Each row is a point on a tangle of strands that fork, close into loops and nearly touch. The rows are in no order.
In the rows, 128 means zero.
Two points are linked if the straight distance between their rows is under 126. Some points are linked to none.
panoz: [137 179 112 178 112  78 174 120 119 104 147 135 130 198  99 126 161  76
 102  92 119  96 118  82 128 114 159 126 133 129 164 117 125 104]
Sez: [158 105 170 136 164 145 100 121  71 126 172 152 108  99 128 140 153 111
 202 108 129 159 125 124 131 128 134 105 133  60 123 128 110 164]
tibed: [161 164 129 114 105  60 160 147 138 107  73  89 129 173 121 199 143 129
 125 145 103 119 149 151 198  81 109 106 110 164  97 111 108 145]
gov: [161 146 132 172 173 125  87 112 127 127 173 168  97 171 106  94 154  95
 141  83 107  92  69 108  93 163 215 126 141 146 173 172 128  99]
kome: [190 130 137 139 179  76 116 135 102 108 149 115  91 137 130 145 149 140
 160  71 107 119 110 111 124 103 183 156 121 129 139 162  84 155]
tudo: [171 139 112 103 156  74 116 131 143 126  75  96 126  90 149 155 110 157
 139  89  95 131 161 162 145 109 149 211 132 183 143 144  81 170]
pugiv: [106  77 157 163 150 204  75 108  97 152 168 187 108  94 101  85 145  95
 176 152 143 156  99 145  87 165 139 103 171  70 123 128 129 148]
favaf: [ 96 126 138 155 110 151 118 108 147 138 136 160 132 143  80 111 130 107
  91 184 125 100  78 125 115 174 136  81 156 131 105 153 154  67]
Mebeb: [120 103 133 178 131 169 108 116 140 143 144 153 138 109  55 149 123 120
 155 154 125 131 125 153 113 166 156  95 153 157 114  87 153 119]
lof: [110 160  93 133  93 160 187 126 114 121 125 104 121  79 144 127 153  87
 118 124 148 142 150 145 111 134  78 135 134  50 167 103 172 134]
lopor: [179 105 106 155 190 167 104 133 152 161 100  68  49  83 154 119 149 162
 173 129 136 147 140 179 112 170 139 140 145 120 164 133 148 178]
pusof: [159 121 141 133 181 106  81 112 137 147 121 172 128  75 112 147 115 142
 158 126  76 105 105 166 104 157 195 160 156 167 136 169  99 117]
nurog: [138 203 121 105 170  65 150 140 139 121 118  97  92 159 183 125 158  78
 103 136  94  93 122 103 142 124 137 140 123 133 170 158 168  87]
Tozug: [ 89 131 132 169  99 118 161 165  72 118 151 147 173 118 123 187 139  73
 162 185 130 146 163 104 167 125  75 101 104  58  98  68 157  78]
rezev: [ 80 120 139  81 128 158  96 152 127 131 121 116 182 127 179  92  94 128
 144 139 147 169 167 109 124 138  85 127 126 144 113  90 156 135]
Zar: [118  97 121 120  99 129 139 116 157 139  72  97  97  83 101 124 116 198
 107 148 137 134 114 191 115 126 123 138 123 110 110 140  86 164]
pefuv: [116 106 107 187  79 182 154 113 132 116 139 168 162 109  74 158 108 108
 128 106 143 124 148 126  87 162 144 142 152 170 141  62 143 151]
Taso: [139  88 153  68 101  92 103 131 126 118 105 129 143 153 145 110  95 190
 112 132 145 136 119 140 156  74 118 133  89 172  70 155  51 134]
buz: [142  94 144 118 137 129 132 151 126 125 107  82 113 138 131 157 139 182
 172 124 139 158 177 141 167 106 112  94 121 143  94  93 112 192]
kemit: [101 109 107 185  90 180 147 131 114 128 147 178 169  99  86 147 121  66
 159 135 156 137 156 119 105 161 105 128 157 111 142  36 168 128]
Siti: [156 187  77 143 150 127 178 127 161 127 114  81 123 125 153 155 125 126
 116  79 110 115 174 132 139 118 123 169 140 147 190  82 168 137]
piz: [128  93 109 162 138 199 111 112 146 144 135 119  68 101 120  58 125 147
 127 119 149 135  99 162  75 168 146 141 142  93 152 168 126 152]
nodeb: [126 142 101 129 102 151 142 101 177 128 117 112 105 154 109  94 137 136
  64 137 146 109 109 139 123 136 134 123 135 151 133 149 141  97]
Kosus: [149 127 146 131 118  96 132 114 130 104 136 123  86 185  85 118 149 166
 104 124 137 124 101 124 143  97 160 113 113 138 102 170  77 134]
guni: [153 114 166  66 125  78 115 142 136 133  78 109 124 106 133 180 108 173
 149 172 108 131 132 170 172 104 105 112 111 131  73 156  78 155]
Zitar: [130  93 145  66 129 111  96 144 111 130  91  96 127  69 172 118 118 162
 163 110 134 168 140 144 113 123 105 174 116 100 112 146  81 182]
gele: [117 116 126 149  43 132 172 116 137 115 105 128 158 103  86 181 149 154
 115 156 143 142 120 163 151 118  82  86 120  96  85 105 103 147]
kudam: [124 128  98 166 103 203 138 114 168 142 154 134 125 179  83 101 102 146
  87 119 158 103 141 112 105 151 143 100 152 193 157  95 180 112]
folup: [130 125 132  65 154 167 125 151 142 130 117  67  93 180 185  88 135 172
 131 124 160 147 166 116 154  99 105 112 111 144 109 116 182 160]
nid: [ 95 139 157 134 135  70 112 145 102 139 160 205 207 135 120 179  84  93
 122 174  91  87 104  70 144 133 136 105 110 169  99 112 106  58]
zavo: [131 185  99 123 148 104 168 151 106  97 149 117 159 115 178 132 134  70
 118  62 116 126 149  94 116 114 125 195 123 109 197 117 160 124]
Tad: [152 137 103 142 167 197 141 124 130 139 167  81  80 136 175  86 162 139
 154  82 160 134 152 117 108 141 132 124 139  88 187 100 183 154]
vor: [131 119 142  64  76  96 141 138 113 106 111 110 137 186 150 105 140 185
 102 139 156 141 132 126 169  54  98 106  87 125  68 151  72 147]
tigo: [132 107 138 110  99 106 122 100 137 144  91 186 173  47  91 161  98 177
 123 140  84 118 120 178 117 155 155 160 137 191 119 136  80 137]
Der: [113 139 108  49 125 160 120 144 167 139  92  73 107 138 212  79 117 176
 100 136 157 146 150 137 139 115  86 140 109 147 125 132 160 141]
nufi: [123 166 124  99  96  79 167 159 123 110  79  90 148 140 140 206 140 130
 131 155 104 131 161 148 188 101  85 101  98 119  90  98 157 114]
litav: [122  69 129 120  91 132 124 122 146 148  79 119 129  64 103 164 106 196
 151 159 137 158 136 194 140 130 112 120 118 132  83 113  61 186]
dodus: [121 122 164 141 180 125  86 135  72 148 164 161 132  93 122 147 136  56
 196 178 111 146 127 125 145 138 118 110 142  61 128 123 144  92]
Mema: [118 128 110  93 120 118 122 114 164 134  74 129 153  53 137 137 100 122
 115 128 111 133 136 171 104 145 120 190 140 137 136 137 119 142]
Mak: [186 111 117 124 158  58 113 126 120 121 106  91  88 118 125 153 136 167
 145  84 112 122 126 151 124  94 163 201 118 153 146 167  51 157]
Romo: [111 136  87 119  41 157 178 119 134 109 107 100 155 127 134 106 138 155
  72 116 178 144 137 134 118 108  69 130 106 103 128 119 129 140]
zoni: [111  75 135 152 116 177 130 129 136 152 119 112 117  57 132  92 127 143
 165 132 161 170 148 166  97 170 113 133 137  96 138  91 104 215]
mibu: [112 109 128 119  86 140 145 100 125 108 130 187 173  88  91 135  93 117
  97  96 128 124 103 131  72 152 163 175 162 164 141 150 109 129]
redim: [125 101 153 110 114 113 112 116 124 121 179 204 182 147 112 133  98 171
 134 104 134 114 122 104 133 103 138 108 120 176 114 134  54 145]
Nirer: [129 131 122 160 171 167 103 134 131 128 160 130 114 118 126 116 136 105
 150 122 123 136 134 125 108 157 144 135 158 113 155 102 175 130]
makat: [104 171  98 164  83 109 200 123 122 110 141 123 141 149 127 140 140  57
  56 160 137  99 113  97 139 136 113 129 122  81 153 131 160  50]
Niku: [148  89 121 143 126 147 164 150 107 120 116  56  74 151 122 127 163 211
 174 104 155 153 188 143 150  97 109 114  99 117 124  91 121 198]
pimiz: [139 117 105 171 125 151 146 118 152 133 130  99  94 139 108 123 125 166
 129 100 142 125 141 144 115 135 151 142 138 158 149 110 124 155]
Kagu: [ 99 129 119  83 124 170 110 125 153 135 118 102 137 134 147  75 108 158
 103 126 148 153 132 122 126 123  96 137 128 138 113 126 138 135]
suru: [139 217  79 154  96  65 207 114 136 118 122 106 128 183 147 122 158  80
  72  98 121  85 135  87 145 105 137 140 126 152 193 123 136 103]
Falef: [135 169 121 155 181 116 110 129 144 133 159 127  90 189 141  95 148  87
 119 136 117  97  90  86 112 150 168 100 128 132 154 149 185  61]
puda: [ 94 132  99 148 112 187 131 139 178 153 133  93 122 162 123 116 120 145
  89 196 136 120 131 126 151 149  95  67 139 149 114  75 206  80]
rira: [ 99 140 147 119 142 116 103 122 128 120 144 162 128 144 128  98 128  89
  96 161 120 118  69 110 108 146 145 112 142 102 115 175 139  70]
fetab: [155 127  98 195 125 176 165 109 161 146 126  99  60 132  73 137 161 161
 122 124 140 113 137 178 123 148 135 106 135 116 154 107 135 147]
fenot: [115 154 147 117 111 127 145 118  87  95 166 142 136 158 134 108 156  96
 104 121 147 146 109  82 126 112 109  92 131  67 119 145 149  97]
gulog: [116 120 158  92 131 100 103 110 144 155  90 185 171  56  93 156  99 149
 119 182  77 122  98 174 120 165 147 140 147 179 104 151 114  86]
Fezu: [165 158 155 101 189 118 122 153 108 113 134 100  67 158 179 118 180  88
 149 136 112 114 108 106 135 121 138 103 125  91 131 179 195 110]
momos: [122 109 131 107  85 120 134 117 122 126 103 156 182  41 124 153  93 121
 141 106 122 148 134 145 101 142 115 174 139 111 140 119  88 171]
zaf: [112 166 143 112 103  71 123 114 130 119 125 168 166 166 127  98 128  82
  78 118 112  94  91  85 127 114 164 144 127 163 144 170  94  79]
dukop: [134 110 118 107 103  97 132 103 135 123 104 127 126 137 110 105 121 181
  94 106 132 112 124 139 126  95 160 183 113 185 124 153  60 136]
dun: [137 133 133 144 115 116 141 116 103 101 154 149 149 110 110 162 133 103
 141  95 124 151 125 127 120 105 133 139 135  86 125 124 100 137]
zer: [159 163  89 145 151 136 157 116 176 157 117  81  45 132 136 132 157 129
  94 149 108  93 120 179 152 157 133 102 144 104 171 149 180  87]
laba: [175  82 121 179 160 118 116 128 125 137 110  75  32 141  99 126 162 185
 139 118 125 127 104 173 114 139 160 143 130 119 143 170  93 150]
piva: [149 153 139  79 183 108  77 159 133 119 138 127 119 193 187  87 119 133
 136  98 117 131 114  76 119 104 155 159 125 171 133 154 137 132]
zef: [102 170 104 130 107  84 180 140 104 117 104 107 150 102 146 180 136  68
 112 177 105 118 139 123 160 118  86 135 113  70 123 115 162  69]
guba: [155 117 159 172 133 115 144  97  83 121 196 201 140  96  89 163 123  99
 169  74 112 119 119 129 117 120 149 120 144  96 144 131  76 140]
fiziz: [138 166 114  86 115  84 127 119 148 125 104 116 124 206 148  79 120 132
  91 122 143 105 123 102 152  79 151 151 103 191 108 147  98 128]
Sogaz: [111 102 160 107  63 125 128 113  93 112 154 197 216 118 135 158 100 139
 118 130 145 129 120 113 153 111  63  69 115 116  75 132  81 119]
Levo: [144 145 148 169 150 109 126 147 104 119 180 157 149 174 119 143 131 113
 147  85 120 137 141  77 131 104 155 112 127 153 141  94 129 135]
div: [122 128 115 135 118 163 167 132 128 133 129  91  99  97 157 115 161 140
 135 114 148 148 172 155 129 132 103 112 116  77 136 107 157 159]
nizo: [116 148 127 128  94 100 149 137 127 113 121 151 182 168 117 140 114 127
  90 127 132 126 128 104 148  99 115 124 117 155 110 105 117 111]
Gak: [125 104 108 133 149 204  81 112 177 152 123 117  77 124 136  46 120 166
 111 137 139 116 105 147  88 175 138 122 147 138 145 164 156 115]
zutuv: [117 156 108 149 138 110 150 132 138 141 102 108 113  92 116 172 142  60
 122 176 103 123 129 151 149 149  99 135 133  76 137 126 161  80]
tafa: [ 88 128 144  95 132 121 116 175 117 129 112 114 177 140 167 157 109 128
 172 157 119 167 181 101 168 132  81 106 109 131 100  75 167 121]
neb: [160 105 150 109 131  75 125 133 116 126 138 146 122 190 125 152 111 194
 139 100 134 105 150 120 179  58 145 101  89 193  97 115  50 159]
Lepi: [ 72  92 139 113 115 183  90 129 151 145 124 178 207 100 115 114  69 125
 122 156 136 123 135 105  80 168 134 131 134 192 125  84 159 117]
Vipi: [120 109 108 129  53 153 143 133 134 109 105 106 170 163 122 131 127 194
 112 120 178 148 179 137 171  97  90 119 100 160  97  84 101 171]
pafu: [134 140 163 117 117  94 138 124 111 107 155 141 120 195 134 108 157 137
 109 124 131 131  97  94 138  94 141  85 114  93 101 156  98 112]
dovut: [155 120 123 171 174 151  86 123 150 143 137 120  91 149  94 111 126 159
 144 115 118 114 105 140 107 152 186 134 148 185 138 130 132 139]
perog: [139 211 106 114 115  35 167 116 137 125 106  98 103 200 154 112 176  84
  78 132 104  79 131  88 158 104 135 131 110 147 161 144 117  89]
kago: [165 165  92 117 124  80 141 108 164 130  96  90 104 189 146  65 122 141
  81 100 140  89 131 132 152  77 174 193 105 213 152 147  87 133]
fol: [144 152 148 150 165  77  96 102 119 130 151 182 117 129 104 111 147  76
 129 120  82  96  56 116  96 163 193 118 144 123 157 208 108  77]
topav: [141 132 152 114 121 127 133 140 141 130  93  87  81 147 115 168 154 160
 138 179 124 142 132 159 177 112 112  66 121 106  84 133 157 133]
fulo: [141 117 128 133 161 124  92 118 143 161  91 132 132  48 121 139 114 132
 160 124  97 131 131 176 107 168 154 184 161 145 154 133 116 153]
Tul: [167 101 167 120 141  96 114 127 121 126 159 157 119 142  97 174 106 183
 161 139 120 110 122 130 168 100 142  81 111 168  82 129  74 154]
ped: [118 121 140 138 138 144  96 121 129 127 145 182 167 124 104  99  92 133
 123  86 110 112 106 104  83 146 175 158 149 192 139 139 118 128]
Rimar: [165 167  98  88 167  99 126 139 171 136  78  75 110 133 174 130 109 145
 120 101 115 116 168 151 141 114 136 204 123 201 164 128 126 155]
Fab: [100 181  95 117  83 113 174 127 100 113 116 112 155  67 145 158 138  60
  98 130 128 129 144 131 117 130  65 155 112  51 148 112 163 104]
Vako: [165  92 187 130 192 105  94 108 116 140 159 198 114  91  99 176 105 171
 200 124 104 104 128 147 150 126 145  76 128 157 112 130  68 158]
defod: [116 101 131 132 100 161 155 106 118  96 155 110  81 176 108  64 159 170
  99 112 172 143  95 112 115 113 125 102 114  70 104 178 101 137]
bam: [ 98 152 106 137  84 151 169 125 142 118 128 101 141 153 135 123 136 135
  90 139 153 127 141 123 149 123  83 101 129  98 123  95 170 106]
bubo: [129 123 140 133 138 115 102  91 123 130 120 186 110  92  77 106 139 112
 123 135  92 106  68 173  98 183 190 137 147 127 140 219  96  82]
zepe: [101 161 106  67  81 120 150 118 112  91 125 116 176 159 173  81 139 130
  72  80 159 153 139 100 133  74  89 156  92 118 123 155 113 136]
Feke: [ 94  97 122 133  77 173 136 104 115 112 135 192 153  88  94  97 107  83
 104 131 144 126  98 117  70 160 140 148 158 114 137 144 137  96]
nad: [172 189  93 122 138  83 134 112 181 125  91  90  78 178 151  95 145 127
  83 113 113  71 113 143 135 119 167 179 124 177 175 174 122 115]
Bizu: [151 181 105 157 149  85 151 126 118 110 146 132 151 124 133 152 134  77
 131  45 114 120 144  95 117 118 154 195 146 143 193 116 120 147]
Dipi: [ 83 102 150 100 101 155  84 128 148 139 132 183 209 146 135 116  79 152
 109 147 139 130 113  99 110 132 125 116 123 206  92 111 120 110]
rez: [154  75 184 106 182 126  85 120  81 127 182 164 116  94 147 126 111 147
 192 100 120 145 119 110 118 118 132 107 131  88 118 156  63 167]
sav: [144 139 119 172 120 134 178 127  93  97 168 107 102 160 115 124 173 131
 136  62 157 133 148 107 122  99 139 130 121  99 150 103 134 164]
gaki: [106 124  87 178 105 183 139 134 164 142 140 144 166 138  80 132  91 113
 114 116 134 103 159 106  98 159 136 129 151 198 161  65 176 115]
Fafis: [159  78 151 179 112 125 150  94  86 134 159 190 122  65  74 159 138 133
 164  96 123 129 106 163 113 124 128 133 131  73 139 140  58 165]
momu: [ 83 126 107 140 119 185 105 116 175 145 132 155 148 162  75  92  99 146
  88 155 136  98 106 116  98 152 158 105 136 213 125 113 168 101]
viti: [100  98 136  91  74 133 116 120 109 115 157 207 237 140 121 136  82 138
 110 104 140 127 123  91 108 117 125 132 121 192 117 124  98 127]
bulop: [124 171 117  55  83  95 150 138 113 105 100 102 153 193 181  89 141 139
  97 124 165 135 144 109 167  61  95 124  83 139  91 127 123 132]
vaz: [126 154 108 182  83 107 181 119 114 104 168 162 160 146  83 157 137  63
  96  95 128 105 117  87 103 123 134 141 143 118 161 108 130  99]
Kef: [110 127 128 140  67 116 155 136  97 119 132 134 178 119 119 192 152 106
 123 169 132 149 132 135 153 118  73  89 106  81  85  96 133 110]
Nelez: [134 171 117 116 155 107 175 156  90  90 149  94 106 146 189 130 188 106
 159  56 143 136 170  90 143  88 121 124 109  90 155 107 188 146]
Fatu: [122 154 150 149 130  54 144 129  89 117 177 183 161 159 119 142 126  70
 122 116  92 102 100  55 132 116 149 116 136 115 140 134 112  69]
lumi: [ 76 150 119 106 159 144 100 152 159 155 119 111 151 121 170 121  85 103
 103 183 110 116 134  99 135 165 110 147 132 145 128 114 193  63]
kefis: [171  93 161  78 144  89 110 152 122 122 102  86  72 135 139 168 136 180
 167 151 112 139 129 157 151  92 124 107 113 111  91 194  81 163]
vita: [133  88 135 137 131 157 112 128 159 155  83  79  62  96 118 121 134 185
 155 166 148 157 127 186 136 152 119 112 123 123 103 126 115 171]
Buro: [122 176 110 115 164 125 144 144 145 135 150 115 118 163 180  93 133  81
  82 132 124  92 122  88 114 146 130 125 126 120 172 140 190  70]
figat: [133  73 147 164  76 164 144  98 113 133 132 169 119  61  81 132 138 131
 145 137 150 139  94 181 106 153 123 107 129  60 107 136  89 168]
vapug: [138 132  92 126  60 121 139 113 159 120  72 106 165 134 114 148 117 176
  90 115 146 130 161 154 153  84 106 160 120 179 117 105  95 160]
dapez: [ 82 168 110 120 171 121 147 168  95 139 140 127 139  94 178 132 115  41
 120 171 117 119 152  87 148 144  97 162 110  61 134 111 195  73]
lom: [157  86 163 105 132 112 106 137 138 142  94 112 126  92 131 189 107 187
 180 143 105 159 159 167 165 112 110 101 113 138  78 107  83 183]
zota: [169 165  72 139 141 128 150 100 196 165 109  80  60 139 139 112 137 137
  81 122 118  79 120 166 140 142 157 141 133 142 191 176 136  97]
numu: [108 160 125  65 106 103 130 131 113 113 110 125 173 117 170 114 102 106
  95 103 121 150 132 107 126 111 103 174 120 121 126 163 113 136]
Pabi: [169 103 147 146 191 132  78 140 143 136 139 105  72 182 111 113 142 171
 152 130 123 119  95 134 125 121 182 105 127 159 111 165 113 142]
ziz: [120 101  92 147  99 171 145 108 165 138 103  99 123 107 115 110 119 176
 104 100 155 138 164 156  95 138 123 179 137 167 170 100 110 175]
Kib: [124  70 144 136 136 156 112 138  98 140 153 117 128  79 158 102 138 124
 199 107 159 185 169 136 110 145 105 113 116  76 131  91 102 221]
Gil: [101 150 132 150 159 100 137 148  73 131 162 160 137  98 133 158 140  28
 157 167 113 132 137  94 144 134 114 142 124  47 135 111 164  74]
Gise: [138 105 144 151 120 163 135 124 141 129 102  93  64 131  86 129 160 163
 140 163 144 148 110 171 147 136 111  78 131  82 100 131 131 143]
Telo: [141 186  85  86 147 100 180 147  99 100 135  90 110 118 197 115 165 104
 123  54 134 125 159 108 119  88 113 170 106  87 178 143 172 145]
vuden: [162 105 160  80 174 103 100 159 103 110 131 103 101 157 175 111 143 160
 168 106 133 144 139  99 134  87 146 134 110 130 107 163  98 173]
Gino: [126  85 155 105 117 136 123 143 108 122 127 122 157 102 150 138 122 153
 190 111 149 177 174 128 136 121  93 118 112 109  99  87 100 199]
Tor: [120 102 132 144 128 172 107  93 136 142 118 153  80  81  83  89 140 118
 129 139 116 129  88 184  86 182 166 140 143  98 135 188 113 111]
poki: [101 138 135 155  85 103 156 111 101 109 165 185 181 146  91 147 128  56
  86 140 126  96  89  81 116 132 137 117 125 110 132 131 124  63]
Fuvi: [161  89 119 173 121 114 135 110 141 120 117  89  55 169  60 117 152 198
 112 124 144 107 100 161 132 107 173 132 115 143 132 160  77 134]
fuvom: [148  95 149 171 172 170  89 114  99 141 158 141  67  92 114 107 171 110
 203 129 135 163 109 146 110 150 144 115 154  55 143 132 128 160]
lep: [155 183 125 119 171  68 136 168 133 135  95  91 127 146 155 187 127  99
 146 116  94 122 155 120 166 112 138 141 120 162 137 108 160 128]
fule: [125 172 104 102 133 106 116 135 178 134  83 103 157 151 144 146  97 144
 109 119 113 124 149 138 157 112 137 163 126 217 138  95 127 136]
Pozo: [111  64 134 134  98 150 120 117 138 141 116 155 147  43 114 131  99 140
 153 116 147 154 137 172  80 154 131 161 140 127 129 105  90 197]
rela: [120 116 126 161 167 165  78 117 126 141 165 182 145 113  87 110  99  89
 148 109 103 110  97 110  67 169 183 153 165 162 155 139 162 104]
Gepav: [160 117 154 100 152 108 123 140 119 121 104  97  75 100 143 152 165 136
 150 145 118 146 111 165 129 121 118 123 119  69  98 173 111 153]
tupap: [ 79 103 110 174  99 171 146 154  73 140 151 158 167 100 114 161 130  44
 165 183 143 144 159 110 134 143  75 122 122  76 128  52 158 108]
Sasot: [129 118 109 160  67 153 178  95 146 116 106 141 139  78  69 152 129 103
  97 126 137 117 121 166  93 160 117 147 153 105 148 112 119 140]
dege: [ 87 151 100 135  88 156 155 134 169 142 118 116 152 197 145 106 126 145
  59 164 159 118 139 110 161 115  84  92 115 165 117  90 180  84]
tiro: [167 162 149 144 149  48 122 115 157 137  91 138  87 138  82 183 150 116
 122 162  72  93  85 161 166 132 165  87 137 152 104 160 114  91]
zopam: [ 89 149 128 120 163 161 110 152 153 152 140 104 116 169 160 105 109 116
 104 184 123 124 126  98 153 147 102  89 131 138 117 108 211  66]
Seku: [178 168 121 147 161  86 143 125  99 102 144 123 127  92 154 155 144  73
 141  54 104 135 124 116 105 126 165 193 145  85 182 158 108 144]
zur: [141 153 148 124 162 111 154 154  68 106 153 120 131 139 152 142 166  93
 173  97 127 153 151 102 152  97 124 103 118  59 134 118 164 135]
Dip: [126 136 150 107 172  92  89 116 144 146 105 164 148  79 120 145 105 103
 130 151  64 110  94 147 131 157 158 144 142 160 121 167 119  80]
pek: [142 142 104  96 179 178 121 143 142 142 149  73  89 154 205  82 159 171
 127 101 147 128 150 118 128 124 129 124 123 125 165 132 191 135]
zade: [121  74 152 137  49 138 139  98 126 123 114 171 160  70  91 163 130 139
 114 153 139 140 106 168 121 141  81  86 119  78  86 120  85 160]
labi: [181 121 150 110 101  50 146 138 126 118  87 104 114 168 101 180 135 177
 131 127 125 110 150 156 177  66 136 113  96 167  84 126  56 148]
Zuk: [151  99 185 114 182 108 103 111  84 134 182 203 148  73 131 168  92 119
 197 104 112 112 134 136 144 125 115 106 133 120 119 132  69 158]
bop: [104 164 106 104  86  91 154 115 124 103 114 119 157  93 141 138 125  71
  84 115 117 128 114 130 107 139 108 166 135  89 148 159 124 102]
vabut: [118  76  92 138  81 150 156 125 156 139  78  82  96  85 127  97 116 182
 108 121 157 145 142 175  90 135 103 176 122 118 139 124  92 193]
vafab: [140  96 126 132 170 172  96 140 164 140 125  84  54 175 121  80 132 202
 131 140 148 125 126 134 135 130 152 100 126 161 110 140 132 153]
suga: [ 85 111 160 106 106 113 112 146 105 128 147 177 212 133 134 166  90 116
 130 183 117 142 117  97 159 115  76  83 113 110  77 113 121  93]
veg: [127 152  82 112  34 114 180 101 146 103  90 107 155 118 110 145 143 142
  53 118 151 123 135 152 137 103  85 168 118 143 131 135 103 147]
Lileg: [ 99  90 130 131  74 191 126 114 132 130 132 170 160 118  88  98 115 141
 108 145 158 137 100 122  91 153 113 111 151 134 102 120 134 129]
Limar: [121 148 129  74 140 135 167 156 112 100 123  76 114 190 187 112 173 159
 120 113 156 126 173  99 174  82 104  77 102 133 116 112 198 141]
tifef: [130  87  96 151 118 168 169 140 127 136 113  57  83  93 139 106 162 177
 164 105 172 158 177 162 127 133  94 134 103 100 141  70 127 207]
popiv: [105 141 109 113  94 188 156 108 156 150 125  93 103 130 157  91 140 138
  74 163 155 128 132 142 128 142  79  93 128  93 139 129 188  90]
vumi: [150 118 143 193 148 154 136 113 105 122 169 144 102 142  74 113 165 109
 148  95 136 130  96 119 110 136 163 116 147  90 142 143 124 138]
vuku: [124 132 162 166 144  91 124 137  95 132 192 191 166 161 101 178 115  88
 142 144 108 108 106  73 134 124 138  76 121 124 110 104 124  74]
fem: [ 66 124 135  88 146 156  75 136 154 146 114 156 192 102 154 102  62 111
 130 169 114 137 127 107 102 170 121 154 145 167 125 125 163  80]
sazo: [109 135 142 129 128 143 116 113 103 133 148 154 135 103 121 109 126  68
 129 152 122 133  95 128  98 144 127 130 154  48 132 166 146  84]
Vuleb: [132  64 153 112 165 147  61 136 137 146 139 115 112 144 136 111 101 202
 164 121 135 146 131 119 119 125 155 140 123 179  99 139  90 159]
kas: [107 143 142 112 129 126 133 148  96 106 145 116 172 155 160 138 136 115
 154 111 130 161 153  94 148 101 112 105 116 107 111  91 154 143]
kiku: [117 142 166  92 110 103 127 158 127 122  92  96 135 157 146 173 143 129
 132 195 121 136 135 141 178 108  80  71 111 114  55 136 150 108]
tino: [132 127 141 183 151 154 121 141 122 138 162 135 117 159  71 151 130 105
 154 166 106 128 118 123 142 137 144  81 143 124 107  89 158 100]
Tifik: [143 102 118 125 142 140 111 138 131 118 136  88  82 196 130  65 135 191
 115 106 165 129 137 116 133  88 145 148 114 153 118 141 100 164]
todib: [148 143 124 131 156 115 116 132 108 128 133 121 113  96 140 140 136  92
 157 101 115 146 137 130 107 135 140 164 143  99 151 134 132 139]
porif: [135 105 119 150 202 188  58 130 171 164 123 110  92 121 132  84 115 166
 142 139 127 133 123 135 112 183 168 132 150 175 149 129 155 150]
tezuv: [ 82 123 143 128 108 115 110 161 115 138 160 185 204 172 125 147  93 115
 110 180 122 121 102  63 150 131 121  83 113 165  80 103 137  64]
Natu: [133 114 159 144 168 124  86 113  98 137 162 184 122  91  99 140 134  76
 168 144 104 130  93 142 123 150 158 118 157  81 124 153 121 102]
tet: [132 178 107 131 121 107 170 109 151 131 100  94  76 115 129 132 156  82
  83 166  99 102 108 167 146 158 116 119 135  73 151 170 168  63]
dozif: [ 94 107 114 145 132 185  98 118 126 132 145 191 143  83 120  97 104  60
 139 126 134 122 117 115  65 174 144 164 180 132 164 121 167  98]
Vas: [ 92 159 104 130 158 121 105 146 164 154 115 122 176 123 148 137  77 114
 117 129  88 119 157 107 139 138 134 178 139 214 148  77 163 107]
zoz: [127 154 121 185 164 134 102 132 145 144 151 143 111 172  87 118 129 100
 137 150 105  93 103 122 118 161 171  99 154 152 139 114 158  65]
kipul: [114 141 113 144 167 178 122 136 127 127 177 139 119 156 156  83 123  93
 114 118 138 118 115  77  96 161 120 130 147 102 173 122 203  91]
sal: [123 159 129  94 122 136 112 132 138 120 137 126 134 226 158  67 114 152
  87 122 155 127 125  79 137  88 132 128 118 183 107 123 139 117]
moz: [131 172  89 170 173 126 128 140 155 148 122 114 149 114 138 155 107  96
 133 110  98 107 164 126 122 152 143 169 156 176 183  89 175 118]
dad: [ 70 148 117 111 132 151 149 150  97 120 152 133 166 106 174 106 118  63
 110 138 141 141 139  80 104 140  86 145 125  70 142 122 191  87]
nuza: [104 110 145 135 138 134  99 138 136 144 116 128 175 101 124 162 100 120
 174 161 117 151 164 142 153 154 105 108 134 147 106  63 145 135]
sagu: [ 91 102 137 143  64 172 127 106 148 125 121 145 164 151  74 136 129 143
  85 181 155 127  96 129 128 142 113  67 133 143  84 132 139  94]
Lesed: [ 80 136 133 109 113 149 101 154 148 129 131 125 167 231 145  98 103 146
  92 159 152 128 133  87 151 115 109  89 111 187  91  86 163  93]
zivo: [129 110 134 163 160 172  83 128 156 165 116 111 131 108  90 151 103 141
 174 157 116 142 166 149 136 172 142  96 144 187 118  58 161 154]
paril: [141  87 149  63 135 106 104 156  83 103 118  83 106 121 184 116 138 176
 183 102 138 167 164 124 130  80 105 151  88 113 100 162  83 194]
mezel: [118 141 124 102  85  90 147 131 102 111 127 171 218  71 148 179  80  98
 136  79 114 143 142 120 123 111  94 173 134 121 137 125  99 143]
nudur: [176 122 160 144 180 110  97 137 113 127 146 134  88 149 121 154 140 139
 169 118  98 136 118 122 142 117 172 108 139 128 113 158 112 152]
lofa: [149 108 138  80 163 126  99 143 133 138  84  75  74  78 176 115 126 153
 158 151 126 153 136 161 122 125 118 157 123  99 118 167 114 176]
Fiv: [134 103 135  84  93  97 130 108 139 132 111 174 179  80 110 144  99 188
  90 107 126 114 124 153 120 111 145 171 112 179 114 153  48 153]
munin: [140 122 175  60 165  81  85 123 113 125 112 167 129  75 166 145 106 103
 141 147  91 137  81 138 125 124 117 127 136 102 104 213  92 109]
Pufo: [ 84 160 119 122 100 134 165 129 105 103 159 136 142 140 159 102 130  62
  74 154 134 115 106  77 107 137  89 120 113  58 133 148 170  63]
lameb: [144  96 131 169 175 191 119 138  97 119 171 103  79 149 142  86 166 140
 181  86 160 156 153 112 111 136 147 111 140  99 156 104 161 180]
ner: [175  90 135 143 185 149 106 141 127 146 101  71  23 116 141 113 165 169
 168 141 139 132 106 184 117 147 147 136 126  85 144 175 128 156]

A fork is a point with three links, a tip a point with one. Leave the first point through the second and follow the links. Name the first fork or tip that comes.
sal / fiziz -> Fab
figat / zade -> momu
pugiv / fuvom -> Zar
Sogaz / suga -> Buro
Siti / moz -> Pabi

How many points has the smallest loop of links through each point below? Write - if it is on no loop.
Telo -> 18
tibed -> -
ped -> 5

A piece is all that can be reached along the links. How many separate loops has the piece of each point below (a circle has one, a figure eight two, a Y none), and how many tips (points with one link)?
sazo -> loops 1, tips 2
tibed -> loops 0, tips 12
Fafis -> loops 1, tips 4
